A landscape with many valleys, sampled at points; each row gives a point and its height.
A ball rolls from a point to whichever of its 2 nearest points has the largest drop for the distance, and stops where none of them is lower. Distance is the straight distance between rows; heights are no part of it.
Z_172 height 793: [-28  25  -9  20  -4  -1  25  18 -15   4 -19   1 -15 -33  16   3 -12  -3
   4 -36  11  16  -7  -9   6  40]
Z_453 height 651: [  9  -9  27  -2  21 -12  -4 -29  17  -9 -17 -52 -20  -3   6   2  17 -30
  -3   0  25  15   4 -13  28   7]
Z_498 height 579: [ 11   7 -10 -14  -3   1 -16  19   5   5  24  18   6 -22 -16  -2  10  13
  14 -12   9  -7 -22  21  11 -13]
Z_810 height 429: [  6  33  18 -30   8 -26 -30  -1  18  -3  11   7 -11  -8  18  41  19  38
  14 -20   6   0  -8  29  -3   4]
Z_688 height 813: [  8  44 -24   5  -1 -10  13  31 -26  13  -1  19  10 -20   8   1   2  48
  -3 -21 -12  -2   7   7  -5  23]
Z_472 height 452: [ 20 -26 -12  18  17  -3 -16  -5 -19  26 -26 -44 -14  17 -26   3  20   2
 -12   5   7  -6   2 -39  16  23]
Z_399 height 244: [ -4 -51  -4  -2  -7  19  -1   8  -8   4  -5   2   0  25 -11 -19  17   4
 -42  29  13  29   7 -31   8   0]
Z_723 height 580: [ 15 -23 -20  -4  13  19 -25  32  -9  14  24  24  29 -17 -42  -8   2  13
   3 -29  18   9 -25  -9  17 -10]
Z_661 height 802: [-18  30 -21  10 -10  -3  26  27 -22  11  -3   8  -5 -23  18  -3   3  23
  -4 -21  -2   5   6   2  -3  32]
Z_701 height 275: [ 11  -6   9  -8  16  -8 -31 -22  17  10  -4  -2   3  11   1  36   8  14
  12   4  -3  -2   7   0 -24 -13]
Z_714 height 270: [ 27 -16  -7 -19 -14   0   5   0   0  15  12  -1  -2  41  -4 -24   3  31
 -21  61 -28 -18  27  13 -17 -31]
Z_850 height 760: [-19  32  15   1  20 -21  -9  -4  -2 -18  -8  -3   1 -13  39  39  -4  13
   4 -42  11  12   7  11 -20  24]
Z_739 height 356: [-16  -3  -5  35  11  16  15 -15  -9  -6 -20  -8   6   3   2   6 -34 -36
  19  -8 -27  -4  18  -4 -25  -5]
Z_934 height 350: [-17  -1 -12  41  14   1  28  -7 -18   0 -26 -16   2  -3  14  -1 -34 -27
  -5  -9 -12  12  31 -12 -19  14]
Z_641 height 477: [  2  28  -3  -3   9 -13   0 -10   2   3  15 -13  13 -23  10  14  -9  -7
  27 -21   3 -18  -5  30 -10  -8]
Z_976 height 333: [ 26 -36  -2 -10   0  20 -28  -2  15   6  12  16  -1  18 -43   9  21  10
  15  17 -20 -14 -15 -10   5 -27]
Z_523 height 254: [ 16 -24  -9  -6   3  17 -28   6  11   5  17  20  14   0 -38   6   2  -1
  23  -5  -2 -11 -23   0   9 -27]
Z_809 height 538: [  8 -20 -13  16  19  23  -7 -17   1   0  10  -6  42   8 -25   2 -29 -28
  30   9 -27 -25   8   9 -19 -40]
Z_887 height 441: [ 14 -15 -12  22  31  -9 -15 -11 -10  27 -22 -44  -6 -14 -15   9  18   3
   2 -20  14   7  -6 -45  14  24]
Z_76 height 530: [ 19 -36  -7  19  24  18 -20 -19   1  13   2 -12  34  31 -30  17 -14 -11
  16  18 -36 -18  17 -11 -24 -33]
Z_405 height 373: [-20   8 -10   9 -27  14  26  20  -4   9 -12  31 -32  -7  -5  -7 -11   2
   1   4  -7   9 -14  -8  -1  18]
Z_433 height 324: [  4 -40   4  -1   8  14 -33   7   3   1  19   4  32  -4 -11   3  14   4
 -10  -7  24  19 -13 -17  11 -10]
Z_563 height 467: [  1  15   4  14 -11  18   1  -6  15   7  -9  12 -40  -5 -31  12  -6 -15
  54  -7 -43 -26 -28   4  26  -7]
Z_393 height 698: [ 17   3  -9  -7  -3 -16   4  -7 -12  26 -21 -16 -27  24  -1   3  13  31
 -18  29  -6 -11  18 -12  -6  14]
Z_983 height 832: [  8  13 -21  12  21   3  -5  10  -7  22   9  -4  14 -36 -19   1  -7  -1
  25 -36   2  -8  -9  10   2   0]
Z_963 height 388: [ -8 -23  24  12   1  18 -20 -15  19 -15 -21   1 -25  14   7  27   4 -17
   4   1   0  11 -11 -25   4   2]
Z_372 height 304: [  0  19  -9   0  -4 -16  11   6 -15   8  -4   2   3   1  18  10  -7  27
 -12   5  -5   1  26  12 -22  20]
Z_665 height 525: [ 16 -42  -1  22  29  15 -25 -24   9   7 -13 -28  12  33 -34  14   6 -16
   4   8 -30 -11  12 -27   1 -20]
Z_54 height 323: [-24  -9   9 -19 -24   4  -3  15  10 -25  17  28  10 -22   4 -25   2 -18
  -8 -14  44   8 -47  -1  14  -4]
Z_980 height 704: [  3 -14 -16  12  13 -12  22  -2 -31  14 -15 -28  -4   9   4 -32  -1  -6
 -44  22  15  13  26 -32  16  14]
Z_146 height 466: [ 11 -10 -14  -7 -23   9  -9  13  -5  28 -12  26 -40  19 -29   4  17  47
   1  26 -20 -10  -6 -18   2   9]
Z_428 height 570: [ 30  13   6 -25  -1 -33  14 -18  -1  14  11 -21  -4  20  16 -14   3  17
 -16  43 -18 -20  37  29 -10 -13]
Z_506 height 392: [ -1   6 -17   9 -22  14   0  21  -3  19  -3  51 -21  12 -15  12 -16  44
  16  16 -33  -4   7  10 -27   2]
Z_239 height 644: [ -1   3  21   3  17 -24   6 -24   1  -1 -27 -49 -29  -1  19   8   1 -20
 -13  -1  12  15  24 -16   9  20]
Z_895 height 404: [  8  17  -5 -14 -11  -2  30  22 -14  -7  20 -20  22 -13  13 -52   7  -4
 -27   4   9  -4   9  19   8  -1]
Z_101 height 695: [ 15  -5  -2  -3  -3 -24  19 -10 -11  20 -12 -28 -23  25   7 -24   8   7
 -30  39  -3  -3  26 -12   7   4]
Z_305 height 551: [ -3  -3  -8  12  10  11  -5 -14   7  -7  13  12  34  -6 -11   7 -28 -30
  35  -8  -6 -23  -7  24 -16 -32]
Z_526 height 305: [ -6  28  -6  -5  19 -19  23  -1 -23 -20   4 -12  46  -7  27  -3  -4  -6
 -25 -25   7  10  31  19  -6   6]
Z_55 height 847: [ 10  55 -12 -17 -29 -23  28  26  -6  24   6   1 -39   0  15 -16  17  38
  -3  21 -20 -22   7  26  -2  20]
Z_66 height 210: [  5 -23  22   0  -1  -5  10 -19   5  -7 -27 -27 -37  20   9 -12  18 -13
 -25  24  10  22   9 -35  28  15]
Z_369 height 773: [-12  14   4   9   7 -12  -1   5  -7  -1 -19  -7 -16 -12  22  22  -2  16
  -7 -24  10  20  14  -5 -13  31]
Z_104 height 346: [  9  17  23 -20   0 -19 -24 -17  18   1   3   5  -6   2  17  37   3  26
  20   4   1  -5   9  23 -22  -5]
Z_933 height 479: [ -7  15 -16  -4 -12   6  19  18  -2  -6  24  14  27 -37  -6 -33 -17 -28
  19 -26  22 -13 -36  18  14  -9]
Z_693 height 725: [ -5 -28  31  -8  25 -15 -26 -35   7 -30 -11  -9  20   7  13  24 -12 -24
 -10 -12  21  30  28  -9 -16 -19]
Z_223 height 713: [-17 -50  17  11   7  21 -16 -16   4 -25  -6   0  21  20 -14   4  -4 -29
 -26   8   5  23   2 -36  -1 -16]
Z_277 height 649: [ 35  15  -7  -7  27 -25   8   1 -19  15  18 -33  34  -7  10 -10   0  13
 -14   3  -1 -21  34  19   4  -7]
Z_606 height 459: [ 22 -34  -5   8  20   6  -5 -21  -4  17 -15 -50  -7  19 -29 -11  24 -18
 -12  23  -6  -4   3 -29  24   0]
Z_761 height 517: [-12   0 -16   0 -21  17  20  30 -10  -2  23  19  27 -25  -5 -47 -13 -11
  -5  -7  11   1 -28   4  10  -9]
Z_846 height 451: [ -2  -4   1   0  -2   2 -25   4   7  10  -6  38 -15   4  -7  37  -2  36
  21  -5 -14   5   0   1 -19  -2]
Z_261 height 531: [ -4 -14  29  -7  -2   5 -32 -13  28 -15  -6  -5 -19  -8  -5  27  20 -14
  16 -15  21  15 -37 -15  22  -4]
Z_496 height 379: [-12  22  16  16   5  -2   3 -27  18 -13 -19 -20 -13 -17  12  17 -14 -38
  37 -25   0 -15 -15  15  -3  -1]
Z_727 height 787: [-33   4 -12  24   1   1  10  23 -20 -10 -12  17   4 -22  17   5 -14   3
 -16 -34  16  22   0 -22  -3  32]
Z_438 height 468: [ 18  -8  -9  13   5  20  -4  -7  11  16   9  -3   3   3 -39   1   0 -16
  43   9 -43 -40 -14  11  13 -25]
Z_289 height 424: [  5 -17  16  -9  -5  13 -12 -23  28 -10  12  -9   2  15 -14  -4  14 -16
  14  21  -1 -10 -16   6  16 -24]
Z_758 height 322: [ -5  23  -4  22 -11  11  22 -12   4   2 -30   3 -43  16   6  23 -24  -5
  26  20 -47 -23   8   4 -15   2]
Z_265 height 499: [ -2 -13  -4  20  12  17 -19  -8  10   4  -8  -5  -5 -14 -26  22  -3 -22
  26 -29  -5  -4 -24 -22   6   2]
Z_571 height 321: [ 13  12 -12  -4 -23   6  33   8   4  21   9 -11 -21   8  -1 -33   4  -1
   3  40 -21 -25   3  22   8  -8]
Z_749 height 516: [  1 -33   4  19  20  22 -21 -16  10  -6  -5 -17   6   9 -23  15  10 -20
  19  -5 -16  -8  -7 -24   0 -15]
Z_799 height 403: [ -8 -24   3  18   3  11  -8  -8   2   3 -26 -11 -21  15  -7   7   4  -7
  -7   6  -4  11  -2 -33  10  13]
Z_156 height 501: [ -8  46  14 -16   0 -21  -5   1  14 -10   9  13  -9 -20  18  36   6  13
  25 -31   5  -7 -13  32  -9  20]
Z_158 height 317: [-13 -13   2  -9 -26  13  -4  14   4  -9  13  33   4   2  -8  -6  -6   0
  -8  14  13   3 -19   3  -4  -4]
Z_611 height 697: [ 21  -8 -24  -6  -1  -5  22  18 -27  24  12 -13   9  20   1 -51   1  18
 -45  34   0  -8  27 -14   0  -2]
Z_348 height 277: [-25 -10  11   4   2   4 -18  -6   5 -17   2  16  18 -19   0  12 -11 -20
  11 -26  28  10 -28  -2  -3  -1]
Z_525 height 218: [-27  -6  25  22  -2   3   2 -11  15 -27 -29  -3 -16 -13  21  19 -14 -50
  10 -29  15  13 -14 -15   0   8]
Z_254 height 394: [-15 -18   7   0 -22  16  -6   8   7  -7  -6  18 -30  11  -6   3  14   6
 -10  13  14  26 -21 -16   8  14]
Z_145 height 817: [ -3  14 -10  14   5   8  17  11  -5  15   1 -17   3 -30 -16 -20   2 -11
  23 -15   6 -10 -21   7  21   9]
Z_177 height 749: [ -3  15  25   6  19 -26 -21 -22   9 -13 -13  -7   1  -1  34  44  -4   4
   2 -23   4  11  33   8 -36  11]
Z_164 height 235: [  3  25  15 -30  25 -30  21 -17 -11 -29  13 -20  45  -7  30  -2  -4 -19
 -24 -13   6  12  38  23  -2 -10]
Z_922 height 931: [ 17  59 -12 -16   5 -18  22  27 -14  -2  21 -20  19 -23  20 -12  12  17
  -4 -14  -5 -13   5  35  -2  13]
Z_874 height 594: [-16  18  21 -15   4 -21  15 -13   3 -31   2  -5  12  -8  27  -2  -7 -21
 -21 -18  27  17  14  11   5  11]
Z_609 height 569: [-28  19  27  -4  -6 -16  13 -13  11 -31 -10   7  -1  -8  33  13 -22 -33
  -1 -15  18  15   0  16 -13  15]
Z_653 height 502: [ 30 -16   6 -23   4  -6 -34  10   3  19  13  -6   5   5  -7   2  36  41
  -9   8  17   5  -2 -12   6  -8]
Z_991 height 268: [  7 -44  -4   0   6  14  -8   9  -5   2  16   5  33  15 -15 -15   4  -1
 -29  17  15  19   2 -26   0  -8]
Z_162 height 266: [  2  17 -15  12   9  -3  15   1 -14   8   8  -3  25  -8  12  -4 -16   5
  -7   0  -4 -10  26  10 -21   7]
Z_753 height 345: [-23 -18 -17  35   1  22  23   5 -20   3 -18  13   1   9   8   2 -33 -13
 -15  -3 -15  16  31 -21 -32  13]
Z_150 height 301: [-15 -14 -10   4  -9   8 -10  31 -14  -1  12  30  16 -16   0  -9  15  29
 -26 -25  29  29 -19 -23  10  20]
Z_243 height 684: [ 32   7  -7  -7  24 -29  20 -15 -14  16  -1 -48  17  12   7 -28   7   3
 -28  23   0  -9  40   6   9  -5]
Z_680 height 810: [  6  42  15 -41 -12 -24 -12  11  11 -21  31  11  10 -17  20  -2  22  11
   3 -19  24  -8 -29  36  14  -3]
Z_906 height 421: [ -5  14   3  -8 -28  16   5  -9  18  -4   8  15 -17  -4 -26 -14  -6 -26
  42  15 -25 -40 -37  24  25 -30]
Z_40 height 331: [-21   9 -12  12 -12   1  13  18 -17   9 -12  29  -7   8  16  13 -18  27
 -18   1 -11  12  22  -2 -25  21]
Z_907 height 299: [ 17   8  -8 -12 -23  -4  25   4  -1  14  17   4 -15  25   1 -25   0  20
  -6  49 -25 -22  18  21 -12 -17]
Z_333 height 343: [-30  13   2  14 -19  10  34  -2   0 -13 -13  19 -10   7  14   6 -37 -24
  12   7 -20  -1   5   9 -24   3]
Z_44 height 188: [-14 -23  29   4  -1   8   8 -20  21 -22 -37 -12 -42  26  20   6   0 -32
 -16  14  -2  28  -2 -37  23   7]
Z_467 height 839: [  6  41 -16  -5 -18 -16   6  19  -6  28 -11  31 -48 -10   3  15   2  49
  21  -3 -21  -9   1  19 -13  26]
Z_447 height 553: [ 29   5  16 -12  10 -26   6 -33   9   7   1 -26  -9  27  11   0  -2  -7
   3  38 -10 -15  44  30 -10 -28]
Z_418 height 419: [  2  19  -7   9   2   0  15  -5   4   6  -1 -12  -2 -11   3  -5 -18 -13
  25  -3 -11 -20   1  25  -9  -5]
Z_958 height 407: [-16   9   2 -17 -32   5   8   7  15 -18  17  22   4 -25   1 -28 -12 -24
  13 -13  23  -2 -43  19  13  -4]
Z_601 height 400: [-12  20   0 -26 -12  -6   9  19 -10 -29  24  20  36  -8  30 -13   8  11
 -30 -19  22  17  -5  10   1   7]
Z_736 height 753: [ -3  12  14 -35 -17 -11 -15   4  20 -19  33  21  23 -19  10  -5   8   5
   7 -10  29  -6 -40  18  11 -14]
Z_197 height 120: [ 12  10  11 -19  23 -27  16 -25  -7  -8  17 -21  31  10  23  -8 -15 -17
 -16  14   2   7  45  28 -11 -25]
Z_867 height 619: [ -6   6  18 -11  16 -27  15 -19  -9 -18 -10 -26   7   0  24  -2   1  -7
 -30  -5  16  24  34  -2   4   9]
Z_700 height 717: [ -9 -38  22  15  20   7 -18 -26   6 -25 -20 -14  16  16   2  18  -1 -24
 -12  -8  12  25  18 -23 -12  -9]
Z_493 height 382: [-11  11  -5   3 -21  13  20 -10  14  -4   6   7   2  -4  -6  -8 -20 -34
  32   3 -17 -27 -19  25   2 -16]
Z_562 height 557: [ -4  -6 -27  -2   7  12  -9  36  -7   6  15  36  16 -30 -30 -26  -4   9
  11 -37  13   6 -33  -4  13  -6]
Z_441 height 706: [  5 -36 -11   7  12  -4  18  -8 -16   9  -5 -27   4  23 -14 -42   2 -19
 -38  31   0  14  22 -26  16  -5]
Z_944 height 475: [ -5 -18   1  11  -6  28  -2   1   6   5  -2  15 -19  21 -26   8   0 -14
  16  15 -38 -14 -10 -19  14 -14]
Z_602 height 417: [ -1  16 -19  -3  -4   1 -11  23   2  11   1  57 -16  -7 -10  25 -16  48
  28 -10 -22   2  -1  21 -20   3]
Z_709 height 693: [ 24   3 -22   3   7 -27  26  -1 -24  29  -2 -42  -2  24  -2 -40  -1   6
 -30  38  -3 -15  31  -7  12   8]
Z_430 height 532: [ 23 -17  15  -9  14  -5  -6 -37   7   1   3 -34   6  24  -4  -4   3 -10
  -2  38  -8  -7  26   8   1 -31]
Z_228 height 598: [ 35  19 -12 -19   5 -24  20   3 -19  16  18 -21  14  12  12 -21   8  30
 -21  24 -18 -26  39  22  -6 -12]
Z_272 height 237: [-20 -13   0  -7 -20  16 -12  34   2 -13  11  33   0 -17   0 -13  10  -1
 -10 -16  33  21 -38 -14  20  12]
Z_13 height 828: [ -1  39 -17 -11 -13 -18   8  29 -16  13  -5  37 -14  -7  19  22   7  61
  -2 -13 -17   0   9  10 -15  24]
Z_681 height 330: [-23  22  -1  13 -28   9  25  -5   6  -4 -15  24 -32  11  16  23 -30  -1
  31   9 -34 -12   9  18 -27  12]
Z_608 height 859: [ 27  26 -27  -1  25  -3  -5  20 -16  15  31   1  35 -36 -12  -7  -3  12
  27 -43   4 -20 -15  23  16 -10]
Z_490 height 675: [  4  11   5 -23  -8  -6 -15   9  15  -3  20   4   2 -30  -6 -12  18  -1
  13 -12  30  -6 -37  18  26  -2]
Z_298 height 306: [-26  10  19  11  -5   0   3 -20  16 -35 -11  -3   0 -19  19   9 -15 -56
  24 -27  16   0 -32  11  -4  -3]
Z_271 height 318: [ -4  -2  -1  23   0  20  12 -21  -2   8 -18   5 -17  28  -3  18 -21  -7
  15  22 -39 -16  18  -3 -18  -7]
Z_489 height 372: [-10  -9  10 -17 -19   5  -2  11  10 -14  14  11   9   0   7 -24  14   0
 -25  12  26  11  -5   1   8   0]
Z_432 height 428: [  0 -32  20 -11   6   5 -42  -4  20 -10   3  -1   5  -8 -14  16  24   1
   0  -9  34  18 -28 -18  18  -7]
Z_111 height 738: [  6  -7  31 -12  23 -25 -33 -30  12 -20 -12 -14   5   8  26  35   6   9
  -6  -8  20  23  25  -3 -23  -3]
Z_698 height 353: [-23  -8  21   5 -13   7  -5  -1  19 -18 -12  16 -23  -3   7  18  -3 -10
   5  -7  18  11 -21 -14   2   6]
Z_267 height 448: [  3  12 -11   6 -12  25   9   2   8  13   6   5 -15 -11 -41 -12 -12 -22
  49   3 -41 -39 -26  14  20 -22]
Z_6 height 341: [-28   1 -12  25 -19   5  34  10 -19   3 -22  13 -14   5  20  -3 -26  -1
 -20   6  -8  17  19 -16 -16  29]
Z_125 height 363: [-14  -1   0  42   8  17   1 -22   4  -6 -26  -8 -21  12  12  34 -27 -24
  33 -11 -38  -8  15  -8 -32  -1]
Z_365 height 860: [ 12  47   5 -43 -17 -20  12  13   1 -18  35   7   9 -10  25 -13  20  18
 -10  -4   0 -14  -4  41   0  -4]
Z_363 height 352: [ -6  23  -2 -23   9 -17  14  14 -24 -38   7  10  51  -7  33  -7   6   7
 -44 -18  18  28  18  13  -6   4]
Z_218 height 381: [ 33   2  -6 -18 -11   1 -19   1   7  28  16  23 -11  11 -16  10   4  47
  18  21 -20 -19  11  24 -18 -12]
Z_409 height 899: [ 24  56   0 -30  -5 -25  12  14   6   7  24 -14   0 -14  13 -10  20  26
   4  -1  -9 -29   1  44   4  -4]
Z_117 height 607: [  6   1  37  -1   6  -8 -21 -26  24 -15 -13 -33 -26  -9  11  21  17 -28
  16 -14  23  10 -24  -9  21   8]
Z_932 height 351: [ 10  -7  15  -3   0   7 -23 -18  20  -3   4   0   3   0  -9  21   6  -5
  23   4   0 -12 -11   8  -5 -16]
Z_948 height 442: [ 24   0  -5 -19 -10   1 -23   8   9  24   7  17 -34  12 -17   9  24  46
   4  19 -14 -13  -8   4   5  -3]
Z_836 height 217: [  5  12  -5  -4   5 -11  17 -12  -8   5  10  -8  26  13  16  -1 -19   4
  -4  13 -11  -5  44  29 -24 -13]
Z_30 height 225: [-16 -23  -7   5   8  23 -15   6   6 -10   4  30  19 -13 -25   5 -13 -21
  17 -35  13  -2 -46  -8   2  -8]
Z_917 height 701: [  1 -15 -11  -2  -7  -3  20  18 -24   9  -3 -11  -7  16   4 -46  12  11
 -47  33  14  13  16 -17   8   5]
Z_746 height 362: [-23  -3 -16  17 -23  20  18  37 -13  10 -10  14 -33 -13 -11 -16   8   8
  -4  -5   7  15 -22 -21  21  31]
Z_160 height 601: [ 34 -25 -27  -1  11  19 -15  34  -6  31  26  13  25  -1 -50 -18   9  20
   6  -7  -8  -4 -13 -11  14 -12]
Z_568 height 445: [ -2  18  16 -33   3 -25 -10   8   4 -23  13  -7  13 -15  31  -1  30  24
 -31  -8  27  20   0   6  13  17]
Z_876 height 423: [ -5 -24  -3  30  33   9 -15  -9 -10  11 -18 -41  11 -15 -15   2   3 -22
   0 -23  18  15   4 -39   5  16]
Z_336 height 782: [-21 -10  -5  14   8   2 -12   6 -21  -7 -21   6   4  -3  13  18  -9  17
 -15 -21  17  25  13 -25 -22  27]
Z_448 height 708: [  6 -46  -5  18  22  13  12  -8  -8   3   4 -33  26  21 -23 -33   2 -37
 -22  29 -13   1   8 -27  20 -18]
Z_457 height 503: [ 20 -24   6 -15   4  -2  -3 -17   3   5  12 -29   6  24  -4 -29  14  -8
 -22  40   3   3  19   4  14 -25]
Z_814 height 474: [ 17 -42   9  -2   6   8  -7 -10   2   3   4 -33  -3  27 -25 -28  29 -15
 -22  36   2   4  -2 -24  29 -14]
Z_217 height 269: [ -6 -15   9  -6  -6  12  -9  -6   5 -15   7  17  22  13   0   3 -12  -4
  -5   6  11   5   7   8 -21 -13]
Z_263 height 347: [ 10  14 -17  -5 -13  -3  36  18  -8  14  26 -20   5  -3   1 -54  -5  -8
  -7  24  -8 -23  11  15   8  -8]
Z_133 height 173: [ -9 -27  -6  -5  -9  27 -20   9   6 -10  14  39  18   1 -36  -8  -8  -8
  14  -6   3   2 -35  -8   3 -22]
Z_345 height 396: [ 30 -36   1 -11   2   7 -35  -7  10  19   4  -4   1  21 -26  10  30  22
  -8  22  -1   2  -8 -16   4 -12]
Z_373 height 803: [-11  14 -13  15  -2   0   6   7  -5   9  -8 -15 -12 -27   2   9   5  -6
  12 -33  12   3 -16  -5  14  24]
Z_510 height 422: [-14 -15  13  -2  -8   4 -13   8   0   3 -15   5 -18   2  10   7  17  19
 -23  -1  27  25  -7 -32   8  27]
Z_768 height 378: [ -8  18   9  22  10  -2  -9 -24  13  -5 -25 -16 -26  -3  15  40 -17 -21
  45 -20 -18 -16   3   8 -27   4]
Z_827 height 483: [ -6   1 -10  16   2  20  -6   5   8   8  -7  10 -20 -11 -42  11  -7 -12
  36 -13 -19  -8 -24  -2  13  -6]
Z_126 height 296: [-13 -34   8   8  -8  16 -19 -12   7 -14 -10  23  12  28   2  21 -17  -4
   0  14 -11  11  17  -4 -32 -23]
Z_25 height 886: [  8  35 -29  -2  16  -8  10  31 -19   5  19   3  36 -36   5  -7  -2  16
   5 -44   7  -7  -8  21   6   2]
Z_193 height 383: [-23   4 -25  21 -22  26  16  25 -14  15 -15  41 -25   0 -16   6 -21  24
  12   4 -26   1   1  -3 -15  16]
Z_852 height 435: [-14  -2  17 -20  -7  -8  -5  19  -3 -21  13   4   8  -7  23 -14  25  14
 -41  -4  37  32  -1 -13  11  14]
Z_512 height 498: [  0   2  -2 -10 -12   5 -20   9   6  11   8  30 -14 -10 -17   7  -1  28
  18  -7  -3   3 -20  10  -3  -9]
Z_346 height 208: [ 14  14  27 -28  17 -29 -37 -14  18  -4   2 -20  -4  -6  21  29  43  30
  -5  -2  26   1  14  11   7   5]
Z_361 height 537: [  0  16 -13   3   5  -6  -2  -3   3  -1  17  17  33 -26  -2   6 -29 -17
  39 -27  -6 -29 -19  37 -15 -18]
Z_479 height 165: [-20  -3  18 -18 -14  -6  -9  -8  13 -30   9  19  18  -8  19   3  -6 -15
  -5  -8  28  11 -16  16  -1  -6]
Z_623 height 472: [  0 -18  -7   3 -13  18 -12   0   6  18  -7  22 -35  26 -23   5  11  14
  10  25 -34 -11  -9 -19  -1   0]
Z_507 height 546: [-26  29  20  -2  -8 -17   3  -6  14 -15  -3  11  -8 -14  27  21 -16 -15
  17 -20   9  -2 -19  27 -13  14]
Z_107 height 161: [-22  -4  26  23   3   8  10 -17  18 -30 -43  -8 -35   9  23  17 -12 -41
  -5  -9  -3  19  -2 -23   5   8]
Z_26 height 910: [ 12  46 -17  -8  16 -14  26  20 -14 -18  28 -13  46 -23  19 -22   7   1
  -7 -29   8 -11  -1  23   9  -1]
Z_993 height 843: [  7  50 -16   2 -16 -24  23  11 -12  31 -13   3 -44   0  11   4  -1  37
  10   9 -23 -23  18  13 -13  35]
Z_847 height 355: [-23  24  -5   7 -34   5  42  -4   7 -16   1  15  -5   4  11 -12 -34 -39
  17  13 -24 -21  -5  30 -12  -1]
Z_136 height 309: [  2 -15  -3  14   6   6   0 -19   3   3 -10  -4   6  21  -1  19 -21  -4
   4  14 -20  -6  28   0 -28 -18]
Z_861 height 635: [  7  11  17 -10  17 -35  20 -23 -14  -1 -26 -34 -24   9  27  -2  13  -7
 -35   6   9  20  33 -18  13  26]
Z_743 height 337: [  4  11  17 -16   3 -14 -21  -2  11  -2  10   1   5  -4  18  16  20  24
 -13   2  17   7   5   9   0   8]
Z_96 height 314: [ 31  -5  -3 -16 -13  -3 -11  -4   0  19  13   9   5  29   2   5   0  39
  -4  42 -23 -26  25  20 -29 -18]
Z_919 height 462: [ -4 -26  16  -2 -21  26 -10  -6  19 -13   8  11 -11  22 -22  -8   9 -23
   5  28 -21 -16 -26  -8  25 -21]
Z_614 height 410: [ -6 -34  -2  37  21  22 -11  -7  -3   0 -21 -25  -4   2 -20  -2  10 -24
 -11 -11   4  16 -10 -52  19  17]
Z_648 height 536: [ -6   0 -22  -8  -7  14   6  37 -12  -2  30  35  37 -22  -9 -24 -11   7
  -6 -25  18   6 -24   4   1  -5]
Z_838 height 339: [ -6  -3 -19  10  -6  10  -8  31 -13  20  -3  16 -14 -18 -14 -12  17  29
  -6 -21  19  20 -23 -25  16  26]
Z_178 height 710: [-17 -43  -4  19  13  23   6 -10  -5 -15  -5 -12  24  18 -16 -28  -8 -39
 -16  16   5  17  -1 -21   9 -15]
Z_170 height 227: [  1 -33   5  -1  -7   5  -3   0  -2  10 -19 -12 -28  27  -7 -14  23   7
 -33  34  15  19  -4 -44  21  18]

Where does a ball stop that starts at each point below?
Z_145 => Z_698
Z_768 => Z_197
Z_117 => Z_107
Z_409 => Z_272
Z_993 => Z_698
Z_239 => Z_701
Z_693 => Z_698
Z_55 => Z_698

Call two points neighbours if one is among the 2 nearest of the other. Go from one point of each pair to the other, from neighbour to neighbour, staying as low as possible. Name the highest point that can't be avoided.
Z_217 / Z_701 => Z_568
Z_272 / Z_133 => Z_160
Z_714 / Z_217 => Z_944
Z_479 / Z_133 => Z_348
Z_701 / Z_346 => Z_810
Z_197 / Z_107 => Z_496
